Points, in no order, along strands that fork and pass close to each other.
Points whose rows are less than 78 apart are linked; no others are. Some points are linked to none.
j85: [-11  -5  13 -14   7 -21   0   0  -6  -2  -7  33   1 -10  -9   3 -16  -2
 -32 -15   2  31  12  16  -9  -9  -2 -13 -28  -2   5  -9  12 -11  10  23
  15  13   4  -1   8  26]
j871: [-14  -3 -14   7  17  31 -14 -23   4  32 -14  -5 -15  -5  14  -4   8 -24
  19 -12  18 -11  -3  15  11 -14  -5   1  10 -11 -23 -22 -10  29 -13  -1
 -23 -24   6  -6 -11  -3]
j946: [  2 -25   4  -2   9 -13   3   1  -4  -5  -7  32  -9  13  -8  23 -19  -3
  -4  -3 -12  10  16  20 -12 -14  -9  -9  12  19   7 -10   9  -7 -14   1
   1   4  -5  -7   5   9]
j850: [  5   6   0  20   3   0  18   7   0  26  19 -12 -15  -9  -3  18  22  19
   3  18 -18  -2  -4 -36  -1  27 -16 -11  22   4  20  28   0   0  -4  -7
  19 -13 -22 -14  14  -3]
j486: [ 31   6  -7  22  -7 -11  21   7  -1  21  10   1 -29 -20   8  -6  -4   9
  21 -11  -6 -27  -9 -34  16  29  -6  32  14   1  19  16  11  28  -8   7
 -13 -13  -4  -4 -14 -30]
j673: [-18  28   3  12  13  45  -2 -24  -6   6 -11 -13  15  -8  19   0  -2  -5
   9   2  12  -9   8  43   8 -20  13  -2  14  -6 -43 -13 -17  -1   1   0
 -22   2  23   0 -16   5]
j189: [  3   7  15 -30  -5   3 -27 -15   9 -13  -3 -16  22 -25 -17 -35  -8  -6
 -19 -12   6   9 -10   6  -4  31   8   4 -39 -14   0  25   5   7   9   9
  15  17  16   5  -7  30]
j681: [ -5  -8 -12 -15  14 -27  12  -1  -4  -8 -12 -29   4  20  -1  43  12 -12
  -6   6  -5   7 -20  -9   1 -18  23  -4   3  -3   1 -22   8  -8  12  -5
  28  -1   8   1 -10 -12]
j609: [-27   8 -18   5  -6   1   8  -6  -6  27  -8  21  -9   9  11   1   5   1
   9 -10   1  17   6  22   7  -6  -7 -12   7 -13 -10  -4 -21 -16 -15   6
  -6 -10  -5   5 -12  -6]
j810: [-16  -7 -23   4  -2   1   1   9   0   6  -3  40 -13  -6   4 -20  -4 -11
   8   2  17  11  -5  -6   0 -22  -5  17  -4  -7  -3 -40   8   1 -20 -31
 -20  -9   8  -4   3  -4]
j97: [  8  -4   7  17  -5   1  -1  -2  -3  -2  23   2 -25   1  -4  11   6  20
  15   5 -15   4   9 -18 -21  14 -24   2   1  43  26  26 -18   3 -12   7
   5 -13  -1 -10  23 -13]
j707: [ -8  -3  -9  -3   9   5  -9 -13   5  25 -16   9   5 -10   8 -10   4 -37
  -1 -19 -15  -4  11  16   9 -19   7  -3 -28 -12 -26  -6  15   7  -9  26
 -10  -6 -13 -13   1  11]
j501: [-14 -18   0 -13   4  10 -34 -25   1  12 -10  12  25 -21   6 -15 -45  -6
   8 -12   2   0  11   1 -10  11   0   3 -18   0 -16   2   5  16 -28  12
 -14   1  -5 -22 -10  21]
j782: [ 12  -1   6 -25  15 -11 -18   0 -18  -7  15   3  18 -18 -21  -8   3 -16
 -18  -6  -3  26   2  -4  22  13   6   2 -34 -12  19  -4  25   2  18  14
   6  13  23  11   0  12]
j966: [  5 -15  -4 -13   1 -12 -18   5  14 -10 -14  -4  12 -13 -14 -26  -9 -43
   6 -14  -6   7  -3   0   1  -1  -2  15 -22   6   3 -10  26  21  -9   1
  -4   1  -3 -21 -13  -8]
j59: [  2 -16  -4 -17 -13 -15 -23  -3 -19  -2   2  25  21  -7  -6 -19 -22 -21
   3  -9  -1  22   8   8   5  12  -7  -3 -14  -3  35  -6  20  -1 -15  -6
   1   0   7   9  -9   8]
j664: [  4  22 -26  -3   6  -2  15   0 -25   0 -13 -30   0  19  21  40   9  -7
  29   5 -21 -27 -12  -5  10  13  27 -13  20  -9 -20  18 -12  -5  12  -3
  33 -10   7  11 -35 -10]
j157: [-24  16 -14   7  -9  15   6 -15 -12  17 -17   6  -2  13  22   5  15  -5
  25  11  -7  -7   1  46   8  -6   8 -15  13 -14 -13   1 -23 -14  -4  -9
   4  -5  12   8  -5  -7]
j250: [-34  22 -13 -15 -24  13  14  22   8  12  -8  -5  12   8  10 -18  32  18
  11   9  13   6   0  16  17   4  15 -13  19 -15  -7   2 -16 -12   8 -26
  10  -2   4   9  -7   1]
j375: [ 10 -30  -7  -9  -1 -23  16   6  -4 -16 -11  20   4   1  13 -21 -22 -14
  -3 -15  17  15   7  17  25 -16 -12  10  23  10  -8 -26  27 -10 -17 -14
  -2  -5  -4  -6 -14   6]
j702: [ 39 -16  11  17  16  -7   9  10   7 -21  11  -4  -5  15 -22  37 -17  -5
  -5  18 -14 -12   2 -33 -12  -6   1  17  16  35   3  12  27   8   1  -1
  -2   9  -1  15  10  -8]
j737: [ -1  -1  16   1 -12   1 -19  -8  10 -14  17 -25   1 -16   0 -27 -12  16
   2   4 -15 -12   7  -5  -8  19  -9  11 -13   6  14  25 -13   3  -7  21
  -9  -8 -11  -6 -16 -14]
j922: [ 18 -12   7 -17  21 -12 -15  -8  -9  -6  -5  -2   8  -4 -23  19  16  -3
 -39  11  10  26 -20 -14 -10  -1   7 -12  -5 -17   7  -8  17   2  23  22
   6  17  15   3  39   8]
j385: [ 12  -6   7 -22  12  -1 -27   2 -11 -13   2  -1  27 -18 -16 -19 -28 -29
 -12 -14 -21   7   1 -22  30  12  17  13 -31  -6   9  13  34  14  -4  13
   3  14   7   6 -17  12]
j57: [-38  40   6   1  -7  48  15  -6 -10   9  -5   4  13  -6  23  -8   4  16
   9  15   9  -7   9  33  14 -18  25  -8  14 -12 -43 -18 -15  -8   6 -14
  -9   4  30   8   3   9]
j262: [ -9  -7  -2  -1  10   8  -5  -8   8 -16 -13   0 -10  17  -3  23  14  -6
   3  25 -18 -13  11  43 -17 -18   6 -17  -3  17  -3  11 -22   2   4  10
   7   8   6  -8  27   6]
j669: [ 17  12   8  20 -25   0  26  12  16  -3  19 -11 -24  -9  26 -16  18  43
   3  15   8 -26 -11  -3  -8  25 -13   8  13   3  37  31 -16   2   1 -17
   0  -1  -6 -15   8 -13]
j575: [ 20   6  14  42   2  -2  21 -17  -2  21 -10  -8 -36   4  23  10   3  35
  29  12  -7 -40 -20 -10 -17   8  12   6   0  14   6  25 -24  27 -11  -6
  17  12   5 -21   7 -28]
j895: [-18  17   1  -3   1 -15   2  -1   3  13   0   3   2  -3  -3  -3  -2   5
 -24 -18   7  34   7  12   6  -2   9  -9 -33  -6 -20  -7   4 -18  24  25
  15   3   1   6   1  20]
j750: [-14  13   9   7   4  27  -5 -10  12   1 -12 -17  18  -1  -3 -12   0   4
  -2   4   0  -7   3  32   7 -16   9   6 -13  -2 -56  -8 -22   5  -2 -11
 -20  13  13 -12 -14   3]
j759: [  6   1   2   1 -11  -6  -3  -9 -19  -9  33   6  -9 -18 -10 -26  -6   7
  16  10 -18  13   5 -17   1  16 -15  19  -9  -9  36   2   1 -13 -31 -10
  -3 -13   2   3   6 -18]
j78: [-11  -8 -14  -5  16 -25   5   8  13  -4 -11  -5  -5   1  -1   9   4  -9
 -14  -1   2  11  -4   7   4 -17  19  12 -11   1  -3 -27   9 -10   6   1
  -2  -4   5  -6 -11  -6]
j784: [ 31  -4  17   6  10  -4 -10  14 -22 -17  35 -27   3  -3 -21  11   6  -7
 -13  10 -24  -4 -10 -39   9  23  -7  -5  -5  -6  31  17   2   4   6  18
  -1   2  -4  14   7 -15]
j950: [ -3   0  13 -11  14   7 -21  -4  -7   8   6 -39   3  23 -11  34  28   6
  -8  25  11   9 -20 -29 -29   4  15 -30  29  -4 -12  14  -3  -3  27  10
  17  12  -2  18  14  15]
j142: [ -3   0 -20  -9  15 -22  18   9 -13  -6 -23 -26  -9  20   3  34   2 -25
  22  -7 -22 -16 -18 -12  14  -5  26   3  10  -2 -14  -6   6   2   9  -2
  26  -5   5  11 -22 -27]
j592: [-11 -14   3  -2  -2  13 -32 -17   6  -3  -4  24   4  -1   2 -19 -28  -4
   8  -4  27 -16   0  15 -26 -26 -26  12   3  -7 -10 -12 -21  14 -16 -21
 -29   1  -6 -13 -18  10]
j26: [ 13  -5  10  14 -12  -2   1  18  21 -22   5 -36  -9   8   9  -1  14   6
 -10   6 -27 -38  -5  -2  -2  12   5   0  -1   2  13  25 -14   0   8  20
  -2  -3 -13  13  14 -21]
j140: [-10  16  -8  -7 -13  11  -5   3  14   9 -17  -7  25  -6   4 -32  14   6
   6 -27  20  30  -8  18  -2   5  -6 -10 -39   4 -46  -7   0   4  14  -8
   6   7   5  -1  -2  11]
j89: [ 29  18  -7  34 -20  -8  23   2   7  25   2   8 -32 -18  18  -1  11  33
  18   0   9 -17 -12 -27  -1  25  -3  11  15  -2  32  25 -10  24  -5 -16
   3   0  -3 -23  -3 -21]
j579: [-10  -2  -8  -5 -19   9  -9  -9  -8 -14  17  34  -7 -20  -7 -34 -10  14
   9  13  -2   0   0  -8 -18   2 -19  15 -21 -12  24  -2 -20  -6 -20 -11
 -18  -5   7  15   5  -6]
j472: [ -4  10 -22  -5  -8  -5  -2  25  -8  18  20  -8   8  -9 -13   8  25   1
   8   4  13  30   8 -17  18  25 -11 -14   4  -6  20  -2   8 -13  28   1
   9 -15  -5   2 -16  -3]
j426: [ -2  -8   9  11  18  35 -20 -38   2  10  -8 -28   0  -7   8  -3  -5 -19
  10 -12  15 -36  -3  20   3 -24 -16   7   8 -11 -33  -6 -17  33 -13  -4
 -24 -11   1  -9 -15   0]
j705: [-17  14   6  -2 -22  13   5  16  16  -8   5  17  -6  19  -4  -9  10  32
  -4  11  13   6  10  18 -10  -1 -11   6  16   6  13  15 -30 -15   8   0
 -12   2   7  17   2  -2]
j480: [-39  17   4   9 -11  43   9  -3  -5   0 -13  24  14   1   7 -14   7  11
   0   0  20  -9  -9  23   3 -31   2  -3   5  -6 -31 -23 -29   0  -4 -35
 -24  13  18  14  -1   7]
j829: [-17 -10  -1  -2  12  11 -18 -10  -8   8 -13  29   9  -9  13 -23 -30   8
  -1 -22  27  -1  -6  17 -20 -31  -8  -6 -15  -1 -28 -34 -17   7  -8 -15
 -19   4  -3 -16 -18  20]
j706: [ 37  -7  12 -28  23 -10 -20  -7 -23 -23  11 -12   9  -9 -25   8   5 -15
 -31   6   4  22 -12 -13   4   9   4   5 -10 -17  30   0  17   6  23  25
  -9  25  21   3  11   3]
j976: [-12  -5  -5  -7 -14  -1 -11  -3  18   7  -5   2  10 -12  -8 -21  22   1
  -5   2  -1   2   7  18  -1  12  -4  -9 -31 -21   4   0   0  -5  13  11
   7  -6   7  17  22   3]
j624: [ 43 -15   3  -2  11 -23  12  11   4 -32   9  -1   7  -3 -18  23 -21 -14
 -17  13  -4  -2   5 -14   4 -12   0  20   9   4  13  -5  39  -2  10  -2
  -7   2   6   9  -2  -3]
j972: [-19  -3 -16   4 -13   5  -2  -8  13   6  -2  28 -20  -6  -2 -12   9   9
   8  12   0 -11  -2   2  -9 -10 -10  15  -8 -17   6 -13 -20  -5 -13 -25
 -15  -9   9   1  14  -7]
j667: [  6  -6  -9  10   1   5  33  -7 -14  25   6  -6  -9  24   2  44   0   7
   7  -6  -2  20   7 -16  29   9  -1  -5  32  18 -19  -5  17 -22  -4   1
  -4  -6  -5   8  -3  12]
j899: [  7 -18  15 -17   6 -18   7  11 -23 -26   9  39  12  -7  -3   6 -33  13
 -27  -7   7  24  17   1   7 -13  -6 -15  -5  17  13 -17  25 -19  11   3
  11  13   3   4  14  36]
j394: [-18  24 -25   0 -11  14   9   5  21  38  -8   0 -19 -20  17 -11  26  12
  11   0   0 -18   0  -9  18  17  -5  -6  30  -7  11  18 -15  11  -1 -16
   0 -22 -10 -21  -4  -9]
j418: [ 24 -12   2  -3   7 -20  -3   1  -9 -26  12  20   3  -9 -18  -4  -1  -3
 -18  20   3  25   1  -6 -18  -4  -8  17 -11 -19  30 -17  15  -6 -11  -6
   2  -2  13   5  31   2]
j692: [ 12   8  12  24   0  12  19   1   9   7   8 -26 -34   8  26  14  21  37
  18  16 -17 -38 -14 -10 -15  17   6 -12   4  28   2  37 -20  14  -4  -2
  24   0 -13 -13  16 -16]
j982: [  9  -6   7   2  10 -17  12 -12  -5  -6   3  -5   5  28  -8  37  -1   2
  -5   0  14  19 -25 -20 -14 -14   3  -8  29  17   6 -24  19 -21 -11 -27
  26  14   6  12  13   7]
j408: [  4   2 -17  10   0  -6  10   4   4  29   4   2 -16   1  -2   6   3   1
  11 -10  -6  -2   4 -16  19  20  -2  19  22  -3   1   6   7   9  -9  13
 -16 -19  -4  -4 -21 -22]
j407: [-21  -6  14   0 -20  22 -24 -40  13 -10  16 -18   4 -15   6 -34 -20  16
  16  -7   1 -29   7  12 -11   3 -15   6  -8   8  -5  11 -12   1 -16   7
 -21  -8 -19 -15   4 -13]
j342: [-13  -1   1  -2  -7   0 -11   3   3  -9  -8  29  15 -13  -1 -32 -25  20
 -13  -4  24  16 -10   6 -27  -9  -8   6 -37  -1 -26 -19 -22  -4  -3 -18
 -18  10  -1   5 -14  17]
j14: [-27   4 -24  -2   3 -10  12   1  14   1 -15 -16  -1   4  14 -10   4 -11
  11 -13  14  18  -7  10   9 -23  14   1  -8  12 -18 -39 -11  -9  -4  -9
   4  -2  13 -16 -26 -16]
j553: [-19  -4  -2  -5   4 -34  17  10 -15 -22  -8  16   9   5   9 -11  -2   3
 -25 -20  20  28 -16 -12  13 -23  -6 -10 -15   4  16 -52   5 -23   6  -4
  26   7   1  12  18  13]
j710: [ -4 -10  -8   3  -3 -19  13  11 -15 -19  -3  41  -4  -3   0 -20 -21 -10
  -8   1  13  29   0  -3   8 -21 -10  25   5  -6   0 -23  15 -15 -22 -29
 -10  -4   0   5  -5   4]
j265: [ 49 -10  26 -27   3 -23   1   1 -11 -42   8  10  18 -16  -9   9 -36 -12
 -19  16   7  17  12   4   1 -16  -2  11  16   3  24   0  37  -3   1 -10
   7  13   7  -9  -2  14]
j456: [  3 -12   7   3  -3  -6 -13  -3  13 -15   1  -9  -5  -3  -7   2  -4 -10
 -16   0 -26 -20  10  -4  -5   5  -4  12 -13   2  15  17   0   5  -7  31
 -11  -7 -13  -2   0 -14]
j993: [  9 -16   5 -12   1 -29   2  19   5 -25   6  31  -2 -12  -3  -7 -21 -14
   1 -14  18  -2   5  24 -17 -35   8   6   5 -10  17 -38  10 -11  -7 -16
   6  10 -16 -28 -14   6]
j300: [-14  34   5   1  -9  24  19   3 -15   9  -3  -1   8  19  24  14  22  19
  26  23 -18 -11  12  41   4   6  20 -15  29 -10  -8  19 -16 -13   5  -5
   9  -1  11  11  10   6]
j880: [ 11  -1  10  15   6 -11   5  -8   7  12  10 -15  -8  28 -15  40   6  14
   8  16   8   9 -20 -35 -26   8  11   1  22  15   8   1   5  -6   2 -19
  21  10   8   8   4   0]
j321: [  0  10  -3  15   3   6   4   7   1  21   8  -2 -18   7  -3  22  14  16
   5  10 -19   6  15  -2  -3  12 -17  -7  13  15   4  29 -22  -7  -2  19
   3 -16 -16  -8   4  -6]
j307: [ 24  -2  -2  36   9 -18  27 -12  -8  29 -15   2 -24  18   1  29  -4  13
  30   7  -4 -18 -12  -9 -18   9  16  11  11  18   1   8   2  25 -17 -19
  17  14   4  -7  -3 -17]
j873: [-20   6 -16  -9  -9   4  14  -1  -2  -1  -8   9 -11  28  11  29  17  32
   6  14   3  -1  -8   8 -16 -10  14 -15  12   2   8  -6 -29 -22  10 -19
  15   7  17  21   2   8]
j571: [ 17   3  21   2  16  13 -23   2 -12  -1  24 -28   5   5 -23  29  21   0
 -12  22   7  21 -13 -30 -23  18  -3 -26  14  11   7  17  -3   6  30  27
  -1  17  -4  12  28   9]
j39: [  9  -3   9  11   1   8  14   8 -19   2  17 -14   3  14 -17  52   6   1
  -5   9   3  17  -2 -44  23  13  -3   2  24  16  -6  -1  22 -19  18  -4
  -7   5  -7   8  -1   4]
j997: [-37  17 -25 -11 -21   1  11  16  13  -1 -15  -2   6   4   9 -23  18  13
   8 -12  25  27 -15   1  10 -16   3  -8  -4   1  -4 -28 -19 -22  11 -17
   8  -2   6   8 -17  -6]
j169: [  7  -6 -19  11   9 -26  25 -12  -5  15 -14   1 -18  22   1  33  -7  -1
  22  -2   2  -9  -8  10  -8  -1  10   4  17   6   7 -13  -4  -6 -12 -20
  16   1   8  -4 -17 -22]
j824: [ 11 -16  10 -18  14 -25 -18   7   5 -28   5  25  -3 -20 -17 -19 -25  -8
 -14   8   8  14   9   8 -15 -13   8  15 -17 -13  15 -17  18   2  -2  -6
   2   5   3 -23   2  15]
j665: [ 18 -14  -4  19  -2 -22   5 -11   5   8   0  22 -20   0   1  -4 -19 -16
  24  -6  10 -18   0   7 -12   3 -15  33   5  -5  16 -10  10  14 -20 -15
 -11 -11  -4 -12  -4 -19]
j884: [ 18  -9  14   0  -1  -5 -19  -2  -8 -13  25  -4  -1   8 -14  10   6   9
  -5  12  -7  22   9  -8 -27  16 -24 -10  -5  28  33  24 -12   3   3  16
   6   1   6   4  22   0]
j378: [  1   0  11   7   0  29 -17 -13  21  -4 -16 -22  18  -2  -2 -12 -10 -10
  -1 -15  -7 -44   3  15  -1 -18  -1  11 -15   1 -41   4 -15  23  -8   8
 -27   5  -6  -6 -14  -7]
j898: [  1   1  -1  11   9   7   4  24  -8   8   8 -18  -1  18 -17  47  17  -3
  -1  12 -17   1  -5 -45   5   8   7  -9  15  -5  -5  13   2  -8  15   3
   6  -7 -18   9   2   0]
j671: [ 17 -21  19 -13   7  -7 -10   4 -11 -31   0   1  16 -11 -15 -13 -42 -27
 -24  -9 -26  -9   8 -23  33   4   2  21  -7  -3   3  22  25   6 -17  19
  -7   7  -2  11  -7  -2]
j91: [ -6  -9 -12   4   6 -28  30  -4 -10  -2  -7   1  -3  21  11  25  -8   5
   6 -14   8  15  -8  -8  15 -14  -7   3  23  10   8 -33   7 -25 -16 -12
  15   2   5   2  -3  -6]
j257: [-10  10   1  -6 -16   8   6  21   9   5  13  -9   3   4 -11   7  30  34
 -12  28  12  13  17   2   4  18  -4  -9  17  -8  14  20 -20 -15  34   8
  -4   0   2  14  11  11]
j8: [-14  25   0  -2   0   3  11 -10   4  12 -20  14  11 -14  24 -33 -14  -3
 -10 -34  25 -10   1  39 -16 -22  14 -30 -35   5 -41 -29  -6   0  25  -2
  11  23  -1   2   1  35]
j184: [ 26 -10  34 -25  10 -16   9  -3 -14 -36   3  11  18 -12  -5  11 -31   3
 -41  -9  12  25   4  -4  18 -13   1  -2   7  14  15  -9  40 -17  19   7
  14  18   5 -15   0  28]
j587: [  5 -30   8  -8   5 -16  -1  -4   0 -10  -7  17  11 -15   0 -25 -26 -16
 -14  -7  -3  16  18   9  30  -6  -6  17  -3   5 -23  -6  37   6 -17  -4
  -7  -5  -4 -10  -4  17]
j395: [ 20  -5   2   0  -1  -3 -14  24 -23 -11  12  -7  17   9 -17  11  -4 -33
 -18 -13 -25  -1   2 -35  29  17  -3  -9 -10 -15  17  15  15  -2   9  24
  -4   1  -6  17  -2  -8]
j392: [  8   4  -9  20   1   9  -7  -1  10  16 -12 -13 -15   2  16  -3   3 -25
   9 -17 -13 -51  -6   3   6  -1   1  -1   3  -7  -6   5  -9  20  -9  25
 -16 -22 -12  11  -8 -28]
j218: [-18   3 -18   0  -7   8  -4   1   7  30  10  12  -4 -10  -2 -11   4   8
   5  -7   6  26  12  -9  14  11 -11   4   8 -10  -9  -1  -8  -4  -9   5
 -16 -17   0  -4 -21  -4]
j722: [ 37 -28  11   7  17  -5   7  -3   8 -10   1  12  -7  14  -8  25 -13  -6
  -2   7 -12 -10  16   4  -8  -4  -6  -2  22  37   4   6  32  10 -16  -9
   4  11  -6  -5  16   9]
j361: [-15   1   0 -15   4 -16   0   3  -6   3  -4 -27   3  20  -4  36  31  14
  -8  14  11  26 -14 -12  -5  -7  13 -23   8 -16  -3  -8  -7 -18  23   4
  21  -2   7  12  12   4]
j90: [-23  27 -21 -19 -14  11  20  25  22  21  -8  -7   8  -6  17 -11  39  21
   7  17   3 -15   8   0  18  18   5 -10  30 -12  10  19  -5  10  15 -33
   9 -12  -6  -7   3   7]
j40: [ -9   0   4 -14  -4   3   7  -3   3  -2  -8  34  -2   0  -5   7  -4  -1
 -12  -4   4  15  24  23 -23 -10  -6 -23 -29  -2   1  14  -9  -6  20  34
  15  11   1  16  31  24]
j903: [-11  21  -7  11  -5  17  18   5  16  16   7 -24 -13 -25  19 -28  20  23
  -4  -3  -7 -38   1  -5  14  19 -12  -5  25  -2   8  22 -10   7  -7   0
 -11 -25 -32 -22 -11 -20]
j555: [ 17 -22  14  -1  -8 -23  -8 -14  -4 -14   8  18  -3  -8   6 -17 -43 -19
  21   3  -5  -9  14   2  -9  10 -14  28   9   5  29   7  21   8 -35  -6
 -13   0  -5 -11   0  -3]
j990: [  0   1   2 -13  -1  -4 -18  -4  21 -10 -15 -14  18 -13 -10 -38   3  -7
 -23 -19  20  18 -12  19  -7  15   5   6 -44   1 -24   0   1   5  15  -4
   6  15   9   0  -5  23]
j603: [ -5   0 -22   6  20  19 -11  -4   3  22 -19  -1 -10   1  15  -5   6 -37
  10 -17 -13 -19  -4  -1  23 -17  14   4  -1 -17 -29 -16   7  16 -14  21
 -18 -21 -11   1  -3 -12]
j546: [-19  19 -13  -3  -9  51  -4   2  20  25 -16 -16  10 -22  11 -23  36   9
  21   1  10  -9   1   5  16  -7   1  -1   4  -8 -34  -3  -6  15  -1 -22
 -15 -18   5 -10   6  -6]
j331: [ -5   7  10   2  -5  17   7  -1  -5 -10  -3 -12  -7  31  16  20  18  11
  17  33 -22 -23   7  43 -10  12  18  -9  16  14  -3  18 -18   0  -1  -8
  13  15  16   9  22   0]
j831: [ -8  17   7  22  -1  22   9  -7  12  13  -2 -27 -22  -5  19  -9  12   8
  16  -4  -9 -58  -6   5  17   7   6   3  13  -5  -9  19 -17  13  -7   7
 -13 -20 -15   0  -8 -33]
j350: [ 15 -13  11  -6  -4 -10 -15  -5  -1  -8   3  -5   6   1 -16  20  -4 -15
 -21   3 -14   9   8   1 -19  11  -5 -15  -9  13  33  14  11   5   5  22
   3   6  -2  -2   3   6]
j366: [-19 -11  19  -6 -16  17 -22 -29  20 -19   5  -2  11 -12 -11 -42 -11  17
   1  -3   3 -22   7  23 -13   0 -12   6 -32   1 -13   5 -10  -1  -7   1
 -12  13 -10  -8  21  12]
j36: [  1  19  -2   8  -2  14 -19  20  20  -3  -7  -6  10   3  -8 -15   2 -11
 -15 -19 -23  -9   4 -17  12  -1   8  -9 -19 -26 -16  23 -17 -16  13  38
  -3  -9 -22  13  -1  -3]
j643: [ 19 -12  12  -2  15  -5  -5  -7  -9  -5  14  -4  10  -2 -21  21  14   1
 -15  27 -16  21 -11 -25  -5   8  -4   2   2  -9  14  -5  21  -3   0  -3
   9  -1  12   9  41  -6]
j645: [-16   6  -8  -3  -5 -14  -3   7 -13  12  13   5  18  -3  -7  10   4   1
 -14 -18  13  43   8 -13  18   9  -4  -5 -13  -4   1 -17   9 -27  20  19
   4  -9   3   9 -13   8]
j844: [ 13 -15  16   4  -8 -14 -10 -16 -23 -28  25  21  -5  -6  -1  -9 -24  -1
  13   9 -18   6   5  -4 -17  10 -23  10  -8  11  46  14   6  -1 -32  -7
   0   1   0   5  18  -5]
j634: [ 20   0  18   9  13  16 -17  18 -20 -24  32 -35  -3   1 -13  13  16  -3
 -18  14 -17  -7 -13 -42 -14  20  -8 -24   1  12  17  27 -14   1  17  32
   3   6 -18  11  32  -3]
j18: [ -1 -21 -12  -4  -5  -3  -6  -1   7   2  -6   0   4  -3  -2 -32 -17 -29
  27 -18  12  21   2  -1   2   4 -20  29   1   8 -13 -13  21  20 -27  -9
 -13  -8  -3 -16 -15 -17]
j137: [  6   8  -2 -13  -1   2  -9  18 -11   0  30 -16  13 -11 -21  -6  23  18
  -8  19  14  24  11  -8  17  24  -7 -11  -6 -21  24  14 -14  -8  32   9
  -2  -5   7  10 -15   4]
j431: [-13   8  -5  -9  -2   6 -12 -17   8  26 -18  26  10 -17  14 -18  -8 -18
  -3 -21   7  -2  13  36 -10 -22   4 -21 -36 -10 -33 -13   4   3   9  16
  -6   8  -3  -4   4  28]
j208: [ 15 -15   2 -16   0 -18  -4  15   7 -17 -22  -3   6 -10 -21  -2  -1 -51
 -21 -18 -15 -10  -4 -10   3  -9   7   8  -8  -4  25  -3  31  24  -1  13
   6   2  -8  -9 -12 -12]
j728: [ -4  10  14  14  -8  13  26  19  10  -9  12 -36 -10   8  30   0  29  34
   3  19 -22 -41  -3   3   4  14  10  -2  19  12   8  26  -3   3   5   3
   4  -8 -24   2  22 -14]
j135: [  8  10   7  15 -22   0  13   6  20   0   1  -4 -22  20  10   3  11  28
   4  20   4 -21   0  19 -13  12   2  15  23   9  25  21 -25   3   6 -15
  -8   5   9   2  -1 -16]
j381: [-26   8   0  -4 -12  10  -4   5  13  -4  -6  24   4   8  -3 -18  -7  23
 -11  -3  17  15  12  20 -14 -12  -3  -1 -16   3 -13  -6 -23 -13   8   0
 -10   4  11  13  -7  10]
j651: [  7  10   8  12  10   1   4   2  -1  21   9 -30 -12  31  -1  41  21  10
  12  19 -18 -11 -11 -31 -14  14  18 -13  19   9 -10  29  -6   5   0  -7
  31   2 -10   4  -6   2]
j921: [  4   4 -14   3   0  -4  -7  27   3  -2 -11   2   4  20  -5   3  -3 -35
 -21 -21 -22  -4   1 -22  15  -8  13  -4 -14 -24  -9   7   3  -4   7  25
   0  -7 -12   9   0  -9]
j403: [-21  25 -13   1  -7  19  10  -1   9  14 -20  -2  22  -5  22 -27   7  15
   1 -26  27   9   0  23   0 -18   8 -20 -31   8 -44 -37  -7  -4  22  -5
  -2   3  14   9   4  15]
j349: [ 10  25 -12  12  15   7  20  11 -23  24  -2 -20 -13  27  11  46   3  -1
  29   9 -18 -23  -9 -34   3  15  26 -17  28  -5 -20  30 -12   3   8  -1
  23  -1 -17  11 -23   2]
j525: [ -7 -27 -11 -16   7  -4   1   1  -6   1 -12  22   5   0  14 -31 -24 -30
  14 -31  25  19  -1  14   9 -15 -12   9   9  11 -29 -40  22  16 -21 -12
 -16   2  -9 -21 -15   7]
j991: [ -1 -12  -5   3  -1 -21  -7  -5   6  -7   1  24  -7   4  -6 -15 -21 -20
  12  -4  20 -18   1  27 -23 -24  -9  17   6 -11  10 -21  -4   3  -9 -22
 -11   4 -11 -17 -18  -4]

A fork is a point with three links, a tip a point with one. Leave the first point through the second and follow the links. Name the first fork or tip that comes.
j300; j157 -> j705
j78; j14 -> j603
j135; j669 -> j262
j991; j993 -> j671
j603; j392 -> j681
j880; j982 -> j456

A fork is a point with three links. Follow the links from the first point to the second and name the forks in between, in order.
j525; j702 -> j375 j991 j705 j85
j300; j645 -> j705
j14; j431 -> j603
j218; j18 -> j705 j991 j375
j555; j137 -> j991 j705

Follow the links from the first point to the second, and from the first to the third. Name the last point that the two ways share.
j997; j407; j921 -> j681
j706; j342; j759 -> j991
j385; j257; j208 -> j991
j667; j950; j407 -> j651
j403; j571; j39 -> j681
j89; j40; j18 -> j705
j36; j140; j750 -> j603
j8; j169; j667 -> j651
